Each row is a point on a tangle of strands that fork, close into loops and nearly touch. The rows are in no order.
Two points are linked if the straight distance between their rows is under 111. Some points are linked to none.
J_5: [-20 -20  21  31 -18  45   8   3 -16 -19   3 -21  30  31  29 -18  19   1
 -20 -11  21  13 -14  35   0  10   6 -22 -12  15 -11 -19 -12  24]
J_675: [-32 -20 -18 -10 -20 -55  10 -23  46   5  41 -11 -10 -17  -9  35  -7  13
  -1  22   2  -2 -25   5  10 -10  30   7 -21  -5 -20 -41  53  -3]
J_876: [ 50 -23  18 -19   8  71   1  -2 -15  19 -14  17 -22  22  -3 -20 -18  19
  39 -15 -12 -22  17   1  -2  -5 -15   9   2   5  -7  10   5 -21]
J_364: [-32 -12  -8 -18   1 -13   8 -28  22 -16  22  -1   8 -14  31 -35  -9  25
 -26   9   9  26 -14  38  38 -25 -20  -9 -21   1   4 -57 -13 -30]
J_799: [-11 -21 -13 -11 -14 -44 -21 -67  23 -33  17  19  36   4   9   3 -46  -7
 -32 -12 -23  35 -20  -8  23 -24  18  -7  25  -5   9 -16  -1  27]
J_52: [-21 -17 -23   5 -23   9  -4 -27  34  13  -7  36  30 -13  -7   2  -8 -17
  -5 -39  16  -7 -25 -30   9 -27  14  16   8  28  -5  -6  19 -12]
J_998: [  9   0 -18 -37  15  18   0 -31   8 -27  -3  17   0 -18 -18 -15 -23 -18
  12 -40  -7 -10  -6   8   6 -16 -22  10  27   2  14  33  -6 -25]
J_104: [-16  39  -9  -9  58  13  13  36 -22 -35 -23  -4 -20   3   5  18  35   1
   9  -7  12  -7   3  -2 -10  -7   4 -14  -8 -33   9  18 -38   0]
J_999: [-10   0  10   2 -29 -58   1 -48  30  -8 -12  16  39 -18   5  46 -29  28
 -26 -12  11  11  -4  11 -23  22   9 -24  21   2  25   2  51  13]
J_882: [-22 -15 -23  -3 -31 -22  30  -2 -47 -31 -30   7   9   3 -25  21 -25  -6
 -34 -34 -19  51  24 -41   9  -2   8   6   1   2  -2 -14  15  29]
J_708: [ -6 -17 -15   7 -29 -44   5 -49  11 -31  15  29   9  15   8 -10   1 -18
 -55 -23   0  37 -30  -5   0 -11   5   9  32   9  36   8  -3  22]
J_399: [-11  19 -23 -26   2 -52  16   1 -17 -14  -4 -20  -9  34  -7   5  15  28
 -50   5   4   2  -8  25  15   7   2  20   5   0  17  -2 -11  10]
J_901: [ -3  -7 -17  13  22 -12 -15  38 -16 -15 -22 -45  27  11  12  10 -37 -13
  14  10   6  40  41  -8   9  -1   8 -11 -32  38 -21 -21  25 -28]
J_206: [ -7 -26 -25 -17 -11 -34 -32 -20  13 -25 -32  45  50  -4   6  14 -32  17
  -3 -12 -11 -10  13 -31 -15 -26  13   4  15  22  15   7  19  36]
J_342: [ 20  17   0  49   2 -49   1 -15 -34   6  -1  -7  20  -5  -2  19 -23  -4
  17  56  -7  -4  20  -1 -12  25  15 -16  25  26  21  22 -12   1]
J_238: [ 25 -13   2 -32 -23 -49 -18 -55  11  -7   6  38  17  -1 -13  17 -25  20
 -31  -4 -10 -15 -16  18 -26   7   3   0  24   9  23  22  29  10]
J_615: [-33  19  23   7 -15  13  16 -13 -16 -36  -5  -9 -39  11   7  20  47 -27
 -26 -22   9   1 -18 -26   0  14   7 -10 -31 -58 -13 -22 -26  43]
J_773: [-34  22  -6  15   1  -5 -20 -11 -12 -17   9  32 -38 -29 -36   9  24 -16
 -11 -15   0   4 -18 -10 -75  13  -5  11  29  13  24  26  -2   6]
J_848: [-38  -7 -22 -30  -1 -32  -4 -12  42  17  18   6   9 -21 -19  28 -44  -7
  17  24  -9  22   6   1  38 -10  19 -24 -15 -29 -17 -37  51 -15]
J_739: [ 55 -25  -3 -10   3  13 -10  -6   9   3 -13  27   8  -1 -24 -26  18  77
   6  20  11 -10  -6  -2 -22  12 -13  37 -11  17  16 -26 -42 -10]
J_806: [ -4  -6  -8 -39  -2  -7   4 -14  43   6  -7  19 -12 -39  -1  15 -29   2
  30  22  -4   5  20   1  57  -8  -5  -7  -3 -12   3 -10   6 -37]
J_838: [-33 -20 -39  15 -26 -44  31  -9  12  -1  34  29 -17  -4  -6 -10  35  -9
 -34 -24   6  36 -43 -20   7 -14  -3  19  39 -16  10   3   2  32]
J_67: [ 46  36 -10  13  15  -7   3   9 -40  10 -39 -26 -12   5  -4  -4 -26 -10
  -8  19 -11  -4  25  -4  28  15  -8  14 -10  13   4   7 -26 -41]
J_243: [ -1  12  -8  18 -25 -57   7 -10 -11 -22 -18  -7  40  23  11  38 -14  11
 -30  -8  27  29  16  22  -6  33  13 -16  12   7  30   1  30  11]
J_430: [ 26  -4   4 -14  10 -49 -14   3  17   2   4  18  -8  -8  -6  -9  47  62
   3  22  14 -12  -1   3 -36  30 -16  25   1  -5  34   3 -28   3]
J_749: [-25 -19  -8 -14  25  30  34   1  15   6   1   3  20 -15 -14 -30  -7  17
 -33 -20  -2  26  -9  13  30 -38  -3  11  17  26   8  12  -4 -10]
J_171: [ 39 -12 -11 -39  -3  20 -14   7 -24  12 -36  32  -2 -51 -20 -15  13  18
 -20 -21  -8 -27  19 -15 -26  13 -14  -7   3 -28  25  31 -18   2]
J_437: [ 35  29  25  10  51  27 -38  20  -2  13 -34  12 -11  12   5 -20  16 -14
  20  -3 -12 -30   3 -39 -34   4 -17 -33 -20 -46 -11  21 -46  13]
J_23: [  4  -6  24  28  15  51  -3   6 -10  -5  -1  -3   7 -12   0  20   0 -39
  43 -11  -1  -6  12 -16 -22   6  11 -53  -5  -3 -13  32   1   1]
J_852: [ -9  38  33  47  24  49  11  -1  -8  -5 -24 -31   9 -15  -5  40 -14 -37
   4  -3   9  -4 -14  -4 -25  11  22 -40 -30  -3 -34   7 -10  -6]
J_225: [-35  -8 -12 -12   9 -68  16   6  -7  17  23  10  -1   2   4  20   2  12
  20  29  11  -5  -3  15  18 -12  19 -15  18   1  18  -8   6  22]
J_405: [  3 -23  -6   2 -11 -26   9   8 -17 -14 -27 -13  46  -6  43 -24  -5  31
  -2   2  21   8  34  27  18   9 -17 -13   7  22  19 -12  -7   8]
J_811: [ 31 -31   5  -9   8  56 -24  16   5   8 -27  11   1   3 -17 -18 -11  -4
  36 -24  -2 -34  47 -53 -17 -16 -28  -1  -3  10  20  24   7  -8]
J_850: [-16   4   1  12 -19  26  19   5 -20  38 -38   2 -28   7 -23   5  25  -8
   3 -26   5 -14   5 -33 -20  28  -7  -4   9 -19 -25   4  -4  -5]
J_656: [  4  24  15   0  22  71  10  10  -4 -11 -31  -9 -13  17   7   3  -6 -16
  43   1  -1 -26   2   7   6  19 -37 -25  -5 -36 -20   0 -36  11]
J_159: [-40 -11  17  10   8  15   6  21  11   2  22  -5  10   9   3 -27  48   1
 -14  -8   5  32 -24  14   4 -13   9   1   1 -11 -13  -6 -32  27]
J_319: [-24  -9  21 -29  22  -9  32 -13  10  12  11  12 -14 -32  12 -31  -6  11
 -41  -1  -3  31   3  17  20 -32   4   1   1  -7   4 -14  12 -30]
J_361: [-20  41  39   8  26 -29 -24 -11   6  30   5  -3 -35 -12   1  12  16  -5
 -10 -10  15 -11 -14 -35 -28   4  14   4 -24  -1  -6  -1   7 -29]
J_658: [-12  12  -7 -13 -11  49  31  -6  -2 -20  -5  -2  -8  17   9   8  15   6
  14  11   4 -48 -22  37  23  15 -24 -11   8 -38 -26   0 -39  23]
J_858: [ -9 -21  -7  -6  12  23  22  26  26  12  47   1 -48  33  45   9  26  -2
  -2  12   4 -33 -45  24  23 -27   5   4   3  -9 -26 -15  30  29]
J_325: [  4  17  -8  -1 -14  -5  -2   2  -7  33 -14 -23  25  -6  29 -21 -40  27
  23  20   4 -20  11  30  50  17 -19 -16 -28  14  -6 -43   1 -43]
J_123: [ 11   3   6 -28  -8 -15 -22  -8 -27  21 -10  20 -19  17 -32  -6 -13 -12
 -34  13 -40  15  11 -15   3   0  19  40  -9  18 -10  -2   2  -7]
J_435: [-12  -3  17  10   6  32   1 -15 -15 -40  -9   2 -16  -3 -15 -13   1   4
   5 -28   9  21   5 -21 -54  -5 -12  24   7  39  -5  -4 -10 -25]
J_190: [  7  25 -10  22  -7 -42  17  -7 -34  29 -22 -19 -14  -4   3  12 -35  -6
   7  54 -21   6  23   0  27  38   2  -1   8   1  -8  -9   3 -31]
J_928: [ 12  16   7  25   1 -17  -8 -13 -31  -8  -7 -26  41  21  13  -1  -3 -12
 -20 -21  22  -2  -1  18 -14  18  12 -21  11   7  22  27   2  -2]
J_126: [  4  -4   0 -28   5 -23   2   9  22  48  -3  -4   6 -26  30   7 -18  17
  30  32  -5 -16  21  27  53  12   0 -33 -16 -26  -2 -12  25 -33]
J_308: [-14 -20  -1  11  15  19  -8  -8  20   7  21  44 -11  12   2  -4   5 -18
  23 -40  15  -5 -42 -11 -26 -37  21   5  18  11  -3  -2   7  -7]
J_995: [ -8   0  21   0  22  54   7  27  15  50   4   1 -20  29   9 -14  -1 -30
  -7  -4  -1  21   8   7  16  -6  20  -7   6  -2 -18  -1  32  -4]
J_807: [  1 -19   4 -33   3 -44   5  -8   1  22  -4   3  -2  -4 -24   1  -3  72
 -23  16  -9  16  13  -7 -28  23  -1  -4  -5  12 -19  -6  14   0]
J_38: [-10 -34 -26  -6 -23  -6   6  -5  -8   0 -23  26  -3   2  -4  -5  -9 -10
  24  10 -18   9  27 -32  21  -9  -2   4  24  18  10 -14 -14  13]
J_747: [ 20  70  10  24  24  25 -39  25  17  23  -1 -26  33  27  -2 -35  -2   6
  12  23   8 -12 -26  18  23   6 -16  17 -27   1 -18 -14 -44  -9]
J_570: [ 19   3   9 -18 -50  -7 -29 -36   3  -9   0  19  13  -7 -50 -11  -2  -4
 -49  15 -43  13   3 -10 -16  16  13  27 -19  10  -2  16 -13   5]
J_167: [-23 -11 -46  21 -54   8  18 -42  -4  -6  -4  22 -13  14 -32  20  23 -34
   0 -26   8 -14 -46 -11  -3  -1  15  13  23 -13   3  -2  -5  19]
J_819: [-26  36  -7   1  19 -37   0  22   8  22  11  -4   0  -1  13  30  34  -2
  16  19  25 -33 -17  -3  16  -3  27  -8  -1 -13  23  13  -8   8]
J_966: [ -4   2 -22  13 -43  58  36 -14  -2 -27 -12  13  -4  13 -13  13  29 -23
   6  -9 -14 -40 -20   8 -10  15   7   3  16 -38 -22   9  -8  23]
J_701: [  3  -9 -13  -6 -30 -29  15 -27  27  -2   3  49  22 -14   3  13  19  28
  -9  13  14 -30 -16  15  -2  -8  17   6  21   1  33  22  -5  13]
J_507: [-21  64  11   5  34  31  -8  30  38  33  17 -18  11 -16  25 -16   2  19
  16  22  18 -26 -19  40  31  -9 -23 -19 -28 -21 -12 -18 -30 -14]
J_60: [-27  46  23  16  14  13  -2  23  27  15  -6  -9  -8 -10  32  12  36   4
  16   9  27 -33 -32   0  14  16  -7  -2 -13 -25  -5 -10 -29  13]
J_230: [-22   9  21  23  12  15 -15   7 -10  68  -2   0  -5  13   0   3 -16 -49
  14 -11  12  14  -8 -18   3  -8  39 -11  -7  16  -9 -19  24 -18]
J_540: [  1  27   7  37  -7  22 -25   0   4 -10   2  33  -2 -12 -25  12  34 -27
  16  18 -16 -24  -8  -8 -68  17  14  15  13   1  19  31 -19  21]
J_970: [ 10  20  -7  36  15  51  17   1  -5  18 -14 -28  -8   5 -15  15 -13   6
  56  16   4 -24  -4   4   9  18 -32 -36   2   3 -27  13 -30 -27]
J_856: [  6 -33   4 -21  -2   5  28  25 -11  31  -5   7 -32  11  12 -18  17  22
 -10  36 -23  19  25  12  39  -3  -2  13   5 -17  -5  -7  -8   4]
J_420: [ 20  14  16   3  10  -4  -3  -8 -19  -3  -1   1  12  28  38  -4  21  17
   8 -15  28 -33 -13  33 -13  15   0  -6  15 -23  27  10 -14   0]
J_345: [ -6  17  -1 -31  33   0   4  45  27  -6  12  -1 -49  -4  18  30  25 -14
  12  12   6   4  21   3  48  -2   3  18 -16 -22   0   2  34 -10]
J_451: [ 18 -26  32 -15 -17  41 -12 -10 -16  47 -24  15 -27  -4  -8 -35   7   8
  -9 -26 -16  -7   7 -30 -25  20 -17   1   5   7 -24  11   1 -23]
J_981: [ -7  -1 -22   3 -10 -35 -49  -1  -7  -2 -30   4  50 -15 -21  13 -55   4
 -20  -5  -8 -30  24 -44 -47  -8  -9  -5  15  44  26  24  31  48]
J_217: [ -4  13   4  -4 -32   2 -14 -16 -11  -5 -24  -4  33  24  22  -9  -1   5
 -24   7   4   3   5   4  42   5  20  12 -35  20  12 -35 -24  -9]
J_513: [ 34 -30 -33 -28 -25 -36 -23 -37  18 -51  -7  25  54  23   8   6 -23  14
 -16 -14  -8   0  -5  -6  24 -24   9  10   8  -4  22   7 -12  29]
J_803: [ 35 -23   3  -7  -3  16  -3   8 -31  24 -11 -12   9  10 -33 -38 -47  -9
 -29  25 -32  15  29  -7  -2  -8 -11  37   7  44   6   3  -3   8]
J_630: [-20  34 -14   9  -9 -12  10 -16  28  -9  37  -7 -31  -7   5   0  19  13
  -1  38   6 -26 -31  31  30   2  -9  42   5  10  12 -17 -25  -9]
J_845: [ 53   7   7   9  13  27 -20  15   3   5 -25   4  24 -26 -12 -26   5  44
  27  27  10 -17  29 -34   5   6 -24  30 -20  24  24  -9 -45 -16]
J_598: [ 39 -18  -8 -13  32   2  -4  17   7  33  -7  -5   9  -8 -25   6 -54  26
  15  65 -34  18  52  -5   3   2 -10  -9  -4  24  13  -1   3 -12]
J_168: [-33   0   9  18   3  -1  16  20 -12  30  48 -29 -50   8  22  18  -2 -12
  49  38   6  -8 -15  49   6  14   5 -44  -9  -3  -6 -50  -1 -10]
J_568: [-32  -6 -14  -6 -12 -49  35  24 -18 -13   4  26  -3 -18 -12  29 -22   7
 -25 -16 -22  69   9 -22  50  -8  -3   9   6 -35  -6 -15  25  35]
J_315: [-26  11 -49 -13  -6 -38  19  47 -15 -21  13   7 -32   6 -19  35   7 -25
  -6 -17  -1  30  -1  -4  37  -3   4  22  10 -26 -13  -3  26  17]
J_471: [  1  -5 -27  17 -48 -28   2  23  32 -32  34   2   4  -2  12  24  43 -18
  -7 -38  18  23 -39  16   2   6  15  20  -7 -26 -33 -11  25  11]
J_902: [  4  23  16  23 -55  20 -21 -23  20   1  14   7  -2  44  48  -5  28 -31
 -25  14   3 -28 -39  40  24  18  11  10 -13 -19   0 -32 -21  25]
J_369: [-28   1   7  14   9 -29   0   3  -8  47 -25   4  11  15  19  -4 -30  -7
  -2  -3  16  30  14 -23  -6  -7  31   1  -1  39   0 -39  35  -4]
J_198: [  2 -14 -26  -1   4  -7 -15  34  14 -21 -12 -10  32   3 -10   9 -52 -23
  25  28 -24  27  55  -9  12  -9   3  21  14  44 -10 -11  38  11]
J_276: [  2  10  15 -12   6 -47   6 -36  10   5   7 -11  31   8  39 -30 -22  38
 -28   9  26  -2 -14  58  29  -4  -7 -11 -13  -2  36 -34  16 -29]
J_759: [ 28  22  23  56  50  23 -33  20 -10  18 -12 -10  -3  10   7  -5  -4 -33
  29   2  -2  -2   8 -31 -34  -7  -5 -45   0  -2 -22  35 -19  -5]
J_343: [ 38  27  12  -3   4  16   0  17 -23  28 -13 -35 -14  -7  23 -14  -7  15
   3  30  -6  -5   9  31  33  27 -19   1 -27 -14 -16 -23 -22 -41]
J_796: [ 18  34  44  -7  12  32  16  16  -2  17   0 -38 -31  -3  23 -18   9  -3
 -36  21 -13  -8   0  25  27  28 -10  12 -26 -42 -38 -19 -15   1]
J_668: [-25  21  19  -3  14 -46  20   5  15  -7  46 -23 -25 -29  -7  -1  49  25
 -34  -2   4  17 -10   4 -15  12 -11  14  28 -15   8  10   8  19]
J_267: [ 14  34  -9  21  49  -9  -1  40   7  19  11 -30 -50  17 -20  26  24  10
  31  39  -8  -5   2  -4 -15  28 -22  -8  -2 -19 -32  18 -12 -15]
J_674: [  3  -9 -13  -7  37  16  -2  29 -10  21 -38   0  -6 -24 -29   6 -35  11
  -5 -22   2  12  52 -32 -24 -11 -28 -43   8  33  10  50  27 -25]
J_480: [-23 -27 -16   4  10  18  23  21  31  13  31  30 -61  17   5  25  29 -31
  25 -18  17  -4 -37  -9 -11 -31  20   1  13 -17 -14  -2  18  33]
J_679: [ -7   2 -12  15 -15  13   9 -16   7 -15 -19  27  22   2   7  17  32  22
  21 -21  32 -42 -20   2 -19   6   3   0  16  -4  25   9  -5  -2]
J_482: [ 22  22  42  -8   7   0  -4   9  -4   9  10 -22 -17  18  20 -20  46   5
 -56   7  -5  -8 -11  20  -2  16  13  35 -13 -24 -12   3  -7  19]
J_772: [-27  13  12 -18  -7  10  15  -7   4  -8  48 -34 -19  -3 -20  11  16 -19
  -5  22 -13   9 -20  21  32  -3  14 -23 -30 -37 -21  -4 -23   0]
J_589: [ -7   4 -20  -4 -31 -32  13  13  25 -19   8  -5  40 -23   2  13  11  15
 -25 -14   2  25  -2  28   8  14  18  22  -7  -7 -36   6  46 -11]
J_439: [ 17   7  11 -11  -7  54  -1  -9  -1 -29  21 -17   9 -10   5 -15 -15 -39
  19  27 -31   0   3  60  36   3   0  -2 -12 -15  -6   3 -20 -15]
J_116: [-21 -36  -5  19  -2  48  28 -29 -18 -33   1 -17  -4  12  -2  -3 -12   2
  20 -29  21  -4  -8  -4 -21 -22  -7  -2   3  52   8 -12 -14  -3]
J_489: [-46  -5   2   1  18 -23  29  29  16   4  38  -4 -15 -38   7 -10  29  -5
 -12  -5  17  45  -9  13  21 -22   5  -7   5 -13   3  -8   8  10]
J_603: [ 11 -33  16   9 -26   8 -23 -23  10  11  -4   0  43   3  -7 -38   0  14
 -14 -31  17 -24   4 -32 -54 -11 -27   7   7  50  27  23  17  17]
J_932: [ -5  28  10  36  32 -15  -7  56 -11  32  31 -30 -42  29  23  11  16 -14
  46  28  13  -1 -12  28 -21  22   2  -6   5  -6 -31 -20   7  -8]
J_767: [  3 -12 -46 -26 -19 -26  14   2   2 -38  12  35 -18   4 -16  20  -8 -16
 -20  -6 -27  21  -7   4  14 -21   8  34  20  -7 -11  24  20  -1]
J_523: [ 16  33  26  -8  28  21 -12   8  18   9 -12  11   4 -18   1  -3  45  21
  10  12  10 -45 -15  -9 -13  10 -12  -3 -10 -52  -6  22 -37  20]
J_506: [  6  -5 -12 -25 -37 -34   2  -9  50  -1  24  -5   4 -12   6  -1   9  34
 -16  18 -14  -7 -18  25  18   9   6  30 -23 -15 -39 -27  48 -25]
J_181: [-17 -20 -33   2 -17   0  16  -5 -32   6 -52  -8 -13  13 -19 -10  -1 -13
  32 -28  -1  -5  34 -44  -5  21 -28 -13  26  -9   4  -7  -1 -14]
J_396: [ 20  18 -18  27   6  33 -25  44  14   5 -27 -30  17  -6   3  24  -5 -48
  47   1   9  -3  54 -32  25   5 -12 -19  -3   3   0  32  17 -18]
J_463: [ -9  -7  11  -5 -21  24   9 -19   7 -52  -3  23 -33  -2  17 -11  46  -9
 -28 -33   1   9 -21 -12 -10 -12  -6  14  -2 -38 -15   3 -18  11]
J_449: [-16  31  30   3  29  37   6  38   3  12  -4 -25 -37  22  21 -10   9 -43
 -13  -4  -7  20  -1  15  10   9   2  -4 -10 -36 -44  -2   3  19]
J_881: [ -6  60  16  60  24   8   0  18 -10   9  -4 -44   7  16   4  24  -3 -13
 -15  16  17   7 -27   4  -5  11  35 -17 -42  11 -32 -18 -18 -18]
J_160: [-30 -10  -3  12  -6  28   4 -13 -12 -60 -13  15 -32  -9   5   2  23 -36
  16 -48   6  34  -4 -17 -15 -10  10  15  -4  -4 -12 -21 -11  -9]
J_619: [ -3  -7 -19  30 -10   7 -14  29  20  12   5 -37  25 -18 -20   3 -42 -74
  43   3  -1  25  46 -22  20  -1 -17   9  15  31  -1   5  24  -1]
J_478: [ -2  -3   7 -36  13 -12  10   7 -29 -53  33  22 -40  -1 -12  19   5 -13
 -22 -20 -22  27  -4   2  -7 -19  18  10   0 -18   4  28  20  -2]
J_741: [ 19 -25  15 -12 -21  26 -22 -26  -5  17 -14  25   9  25  -4 -40   9  28
 -12 -49  10 -35 -18 -11 -44   2 -12  14   0   9  -3   5  14 -12]
J_514: [-22 -14  -8   3  30 -26  -7   7  -2  15 -20  -9  33   3  23  22 -73  -2
  -3   3  -5  29  20  -9   3 -21  33 -12  33  25  -3 -44  51  33]
J_251: [-45 -11 -18  -1  15 -50  13  26  -6  21  48 -18 -11 -10  37  21  -7  10
  40  43  20   0   8  49  20  -6   5 -52 -13  -9  17 -44  15   2]
J_15: [ 17 -28 -17 -26   9 -16 -21   6   9  12 -19  17   1   0 -36  -1 -37  17
  26  41 -39  19  48 -30  19  -6 -14   7  15  10   5  -1 -30  27]
J_312: [ 16 -21  23   6  37  30  -9  20  12 -22   6 -45  16 -18   1 -17 -33 -13
  43 -23  21   6  32 -18 -12 -19 -31 -27  -6  30  -4  20   8 -29]
J_452: [-19 -27   3  24 -41  39  16 -25  -8  -8  25 -14   5  50  15 -21  -7  15
 -17  22 -13   6 -28  42  11 -12  16  -4 -15  27 -14 -50  -9 -11]
J_732: [ -4 -36 -22  12 -32  41 -13 -20  14  -3 -12  33  33   5  -2 -12   3 -17
  -8 -33   3 -45 -15 -40 -21 -46   4   8  13  35  24  26  26  11]
J_387: [ 56 -27  21 -17  26  -3 -33  23  -6   3  11  -7  34 -11  -8 -43  -8   9
   4 -22  -6  13  20   4 -28  -5 -16   2   0  13   2  21  -9 -10]
J_933: [ 15 -45 -26 -28  -6   6  12  22  23  11  34  20 -41  39  16  -6  21  13
   1  32 -26   9 -14  13  34 -33   2  19   6  -8 -14   3   7   3]
J_833: [-35   9  -3  -3 -15  33  30 -14 -16   6 -19  -3 -37  -2 -13  39  29 -30
  -1 -51  29 -11 -29 -21 -18  16  13  -8 -14 -47 -24 -20  -2  12]
J_909: [-15   6 -25  33 -39 -18  -1  32 -24   1   1   0  14 -14  -3  20  27 -35
  17 -49  16  33  -5  -2  -6  28  19   2   4 -35 -17 -12  24  18]
J_444: [ 11  14  36 -15   2  25  22   2 -39 -48   9  -1 -30 -17  11  33   4 -24
   1  -1 -17  13  13  14  15   5  21 -22 -20 -35   3  28  -7  -1]
J_59: [  2 -24  11  -7  14  16  30 -10 -14  -7  18 -14  22 -27  -9 -39 -33  -7
 -28 -12  -3  10  18   8  -3 -36  -9   0  26  44  32  36   9   6]
J_851: [ 32  -8   1 -11 -31   8  -8   3 -33 -41   3  -8   8  -4   2  10   1 -24
  24  20 -26  -6  24  23  24  12  20   0 -20 -13  -6   8 -17  -3]
J_688: [-16   3 -53  16 -31  -8  22 -17   5 -19  33  22 -39  17  -2  23  40 -38
 -46 -13  -7  -1 -70 -30  -8 -15   7  33  22 -21   0   9  -1  38]
J_709: [ 45   7  27 -21  18 -28 -29  -2  -9   9   8 -13  21  18  -5 -32   7  29
 -42  -5   6  14  -2  11 -14   9  10  29 -15  -3   7  -4 -16 -14]
J_919: [ 18  38  28   7  33   6 -34  10  24  14  18   8  15  12  -5 -30  10  21
   6   1  -4   0 -18  11 -17 -14  12  36 -26   9  -7  -5 -13 -13]
J_657: [-19 -33   8   0  -5  15  23 -28   6  21  27  -2  14  22 -10 -30 -31  20
  19  18  -8   7 -15  25   2 -15  10  -6  -3  33  -8 -36  17 -26]
J_552: [ 38  -1  17 -19  -2  -9 -17  -7  -2   6  -2  37 -56  -8  23   4  36   8
  30 -10   2 -48   0  -2 -31  16  -5  26  15 -30   7  17  11  -5]
J_143: [-12 -16 -11 -15  13 -18 -26  21 -19  14 -22 -11  46 -10 -27  12 -41   9
 -16 -18  -2  -3  34 -47 -20 -31  -8 -37  -6  32   9  37  22  19]
J_622: [ 17  17  15 -15  40 -20 -25  27  -4  19  18  -8 -60   2 -14  16  33  13
  20   7 -10 -34   1 -18 -30  13 -10   2   0 -24  -9  28   6  17]
J_363: [-18 -51  -4  -3 -19  -3  21 -55   5 -22  13 -13  25  11 -10   4 -50   6
  12 -15   4  12 -14  -5  -6 -22  -4 -15  10  49   2 -26   4  -1]
J_179: [ 32 -12  -5   4 -28  20  -5 -19   3 -13 -19   5  38  -4  14 -31 -10  25
   0  13  14 -22  13 -19  33 -15 -18  40 -20  42  19 -23 -30  -1]
J_93: [ 16  -6  10 -16   5  16  12   3 -18  25 -20  -1  10 -33   0 -22  35  30
   0  -9   2 -17   9 -13   8  13 -20 -29   2 -39   4  28 -35   5]
J_185: [ 32 -42   9  -1  -9   1  15  -8 -21  12   3 -36  24  -8 -18 -18 -60  -3
   9  38 -35   3  47 -16  -6  -4 -29  -9   9  43  -1  16  16   9]
J_191: [ 17 -21 -17 -30 -18  -6  -1 -23 -18 -19 -21   7  22 -40 -25 -12 -15  16
 -10 -31 -11 -13  22 -20 -22   3 -36  -2  28  13  14  37  -1   9]
J_202: [-10  32  13  13  11 -37   4 -26   8 -16  20   1 -12 -20 -28  16  24  20
 -28   6  12   8 -19  24 -52  29 -12  10  21   8  41  37 -10  -3]
J_259: [ 15  15  33   3 -11 -30  -5 -39  19 -25   5  16  18 -16  53 -11  -7  -1
 -19  -9  26  -9  -5  41   7   1  16  14   4   0  38 -17  25 -29]
J_425: [  8   3  24  15 -22  25 -42 -12 -14   0   2  12   8 -24 -36 -11   0 -17
 -18  21 -33 -10   3 -23 -46   7   6  11 -18  36  11  38  -9   4]
J_854: [ 10  -6 -11  -7  37  24 -14   3 -23  15 -49  -2 -10   2 -33 -14   0  18
   3 -20   2  -8  22 -57 -22 -18 -27 -37 -13   6  22  20 -18 -24]
J_358: [  6  33 -12  27  17  -7 -27  23 -21  -9   6 -47   6  20 -16  34 -31 -39
  21  12  -3  25   1  15   2  11  23 -13 -34  16 -33  -1   1 -37]
J_496: [  5  10  23   6  15 -24  11 -10  18   0  34   3 -18  20  22  -1  45  51
  21  22  30 -37 -25  30 -26  15  -5   7  21  -6  36   4 -11  18]
J_562: [ 28 -41   6 -21   8  12  -9  15 -16 -57   7 -19  33 -14  13 -24   2  -8
  37 -38   7  14  31   9 -11 -11 -23 -16   4   4   0  23  -3  -5]

A tip is a point with one link. Name the tips that can be reached along the links from each point below, in the order of the rows.
J_739 | J_217
J_38 | J_970, J_856, J_59, J_259
J_851 | J_882, J_439

How many points has the smallest loop of links through each point below? Write none if it is on no loop.
J_489 | 26
J_238 | 7
J_369 | none
J_568 | none
